The views of a scene show one set of named points, each view turned or mirrored, shifted and resized as a whole, with a little noise and some points left out.

Scene 1
View 1
sasu: [ 3  5  2  6 -8 -4 -1 -2  4 -2  9 -7  1 -6 -2 -9  6 -1 -4 -4 -4 12 -5]
vapa: [  3   9   4   5 -15  -4  -2   1   7   3   7  -9  -3  -4   2  -7  19   3
 -11  -2  -3  16 -10]
tuf: [ -1   4 -10   7  -4   1   4  -6   2 -11  10  -5   4  -3  -9 -10  -8  -7
   7  -9   6  18  -2]
Fov: [ -1   4  -4   7  -2   0   3   4  11  -3  10  -7  -3  -4  -5 -10  17  -3
  -3  -1  11  17  -3]
nepub: [  7  -1  12   9   3  -9  -3   1   1   1  12  -6   6 -11  -2 -12   4  -3
  -7  -1 -12   0  -1]
Bofib: [-4  6 -8  6 -7  2  4  5 14 -2  8 -9 -6 -2 -3 -8 24 -1 -4 -1 18 23 -6]
giti: [  2  -1   3  10   6  -4   2   5   7  -2  12  -7   2  -8  -5 -12  11  -5
  -2  -1   4   8   0]
zasi: [ -3   4 -14   6  -5   2   5  -8   2 -15  11  -4   3  -3 -11  -9 -11  -8
  11 -10  10  22  -1]
gor: [ 1  4  1  7 -5 -3  2  3  8  0  9 -8 -1 -5 -3 -9 17 -1 -5 -1  5 14 -5]
tev: [ -2  -6   0  12  20  -2   7  11  11  -3  15  -6   1  -8 -10 -15  13  -9
   3   2  15   7   4]
duk: [  0 -11  14  14  29  -7   5  23  17   6  17  -7  -2 -12  -4 -17  35  -7
  -9  12  13  -2   6]
tisu: [  7   5  12   7  -9  -7  -4   2   5   5   8  -9   1  -8   3  -8  18   2
 -13   0 -11   7  -8]
Mave: [ -3 -10  -3  14  28   0  10  14  13  -6  17  -5   1  -8 -13 -17  13 -12
   6   4  22   6   9]
View 2
Fov: [ 18   0   8  -9  -2   9  -2  -3 -19  13  17   5  10  -5 -10   6  25  -7
 -17 -15   4   0 -14]
tisu: [ 12  11   0   9   8  20 -22  -5   2   6  22  -1  10   2   8  11  22  -6
 -10 -21   6 -10 -19]
giti: [ 19   1   6  -5   3   4  -3  -5  -7   4  20   4   0   1  -4  -3  26  -4
 -12 -15 -14 -16 -12]
sasu: [ 14   3   2   0   1   8 -17  -6  -9   7   6   5   8   0   3   5  16  -1
  -2 -14   1 -16 -17]
zasi: [ 18 -13   7 -19  -9 -12  -3  -8 -30  10 -17  13   2  -1 -10  -9  10   9
   8  -1  -9 -23 -15]
vapa: [ 10   8   2   3   1  18 -19  -4 -11  12  12   1  15  -2   1  14  19  -5
  -9 -17  16  -3 -20]
duk: [ 29   8  13  -5  11  14  16   0   2   2  60   1  -6  -5 -14  -5  50 -20
 -42 -25 -28   0  -5]
Mave: [ 32  -8  15 -20   1  -7  24  -3 -15   4  30   9 -10  -4 -21 -19  37  -7
 -25 -11 -35 -13  -4]
tuf: [ 18  -9   5 -13  -6  -7  -7  -8 -22   8 -12  11   4   0  -6  -7  12   6
   7  -5  -8 -23 -16]
tev: [ 27  -4  12 -14   1  -1  14  -4 -12   3  28   8  -4  -3 -15 -12  33  -7
 -22 -13 -26 -12  -7]
nepub: [ 16   7   1   8  11  10 -16  -8   7  -3  20   2   0   7   9  -2  23  -3
  -4 -18 -16 -27 -16]
gor: [ 17   0   7  -7  -1   6  -5  -4 -15  10  13   6   8  -3  -7   3  23  -4
 -11 -13   1  -6 -14]
View 3
zasi: [  3   8   4 -12  -5  -8  13  21  -4 -20   8   8  17   6   1   6  17   9
  -8   0 -21  20  -9]
sasu: [ -2  18  11  -3  -3  -3  12  15 -10 -11   2   7  12   4  17  23   0   6
  13  11   1   0  16]
duk: [-24  13  14 -38 -29  13  44 -20 -24  31   5 -18  31  -4  10  32 -13  -2
  25  35   6 -12  11]
tisu: [ -5  22  15   1  -3  -1  13   9 -14  -3  -1   5  11   2  27  32  -9   5
  27  16  13 -12  27]
tuf: [  1  11   5  -9  -4  -8  12  18  -6 -17   6   9  15   6   5  10  12   8
  -4   3 -18  14  -2]
Bofib: [ 10  -2  14  -7 -15   5  22  13  -9   0   5  -8  36   2  24  25  14  15
  22  12  10  10  -4]
tev: [-16  10   8 -32 -21   3  33  -5 -17  12   8  -8  27   0   1  18   1   3
   8  22 -10   3  -1]
giti: [-10  16   9 -17 -12   0  23   3 -14   1   4   0  17   2  11  22  -2   3
  12  17  -4  -1  10]
Mave: [-19   8   6 -41 -27   6  38 -10 -18  17  10 -12  30   0  -5  16   3   1
   3  23 -16   6  -8]
gor: [ -1  11  13  -7 -10   1  18  10 -11  -2   3  -1  21   2  21  24   3   8
  18  13   6   1   9]
View 4
Bofib: [-28   3  -2   9   3 -17 -15   0  14  -8  22 -11 -28 -14   7   3 -24  27
   2  -2 -19   5 -13]
tev: [-20  -4  -6 -15  -1   4  17 -11  13  22  14  13 -34 -17 -13 -22 -20  17
  -3   9 -20  11 -31]
duk: [-20  -9 -11  -5   8   2  28  -7  17  14   1  23 -36 -11 -19 -42 -35  43
 -10   6 -50   7 -36]
nepub: [  7  -4  -9   7  27  -5  39   3   8  13  10   3   2 -17   6 -26   3  13
 -13  13 -14  -3 -22]
Fov: [-19   2  -3   5   6 -12   0  -1  12   1  19  -6 -23 -16   4  -5 -16  21
  -1   4 -15   4 -18]
tisu: [  1  -2  -9  23  31 -18  23  10  11  -7   9  -8   1 -13  15 -20  -4  28
 -12   6 -25  -8 -13]
Mave: [-25  -4  -7 -24  -9  10  17 -18  14  29  14  20 -43 -18 -21 -22 -24  15
  -2   9 -20  16 -37]
sasu: [ -2   0  -4  12  20 -13  14   5   9   2  18 -11  -4 -17  12  -8  -1  11
  -6  10  -7  -3 -13]
vapa: [-10   2  -5  28  25 -25  -1  11  11 -17  17 -18  -5 -12  20  -4 -12  29
  -5   2 -20  -6  -7]
gor: [-14  -1  -4  10  15 -14   6   2  11  -1  17  -8 -14 -15   8  -9 -12  22
  -3   4 -16   0 -15]
zasi: [-12   6   1 -11  -1  -4  -2 -10   8  16  33 -14 -17 -25   8  13   5 -15
   4  12  23   9 -15]

Which points are out of place in each view (at most two, in the order of its rows)? Write - if all are in place.
view 1 => -
view 2 => Fov, gor
view 3 => -
view 4 => duk, vapa
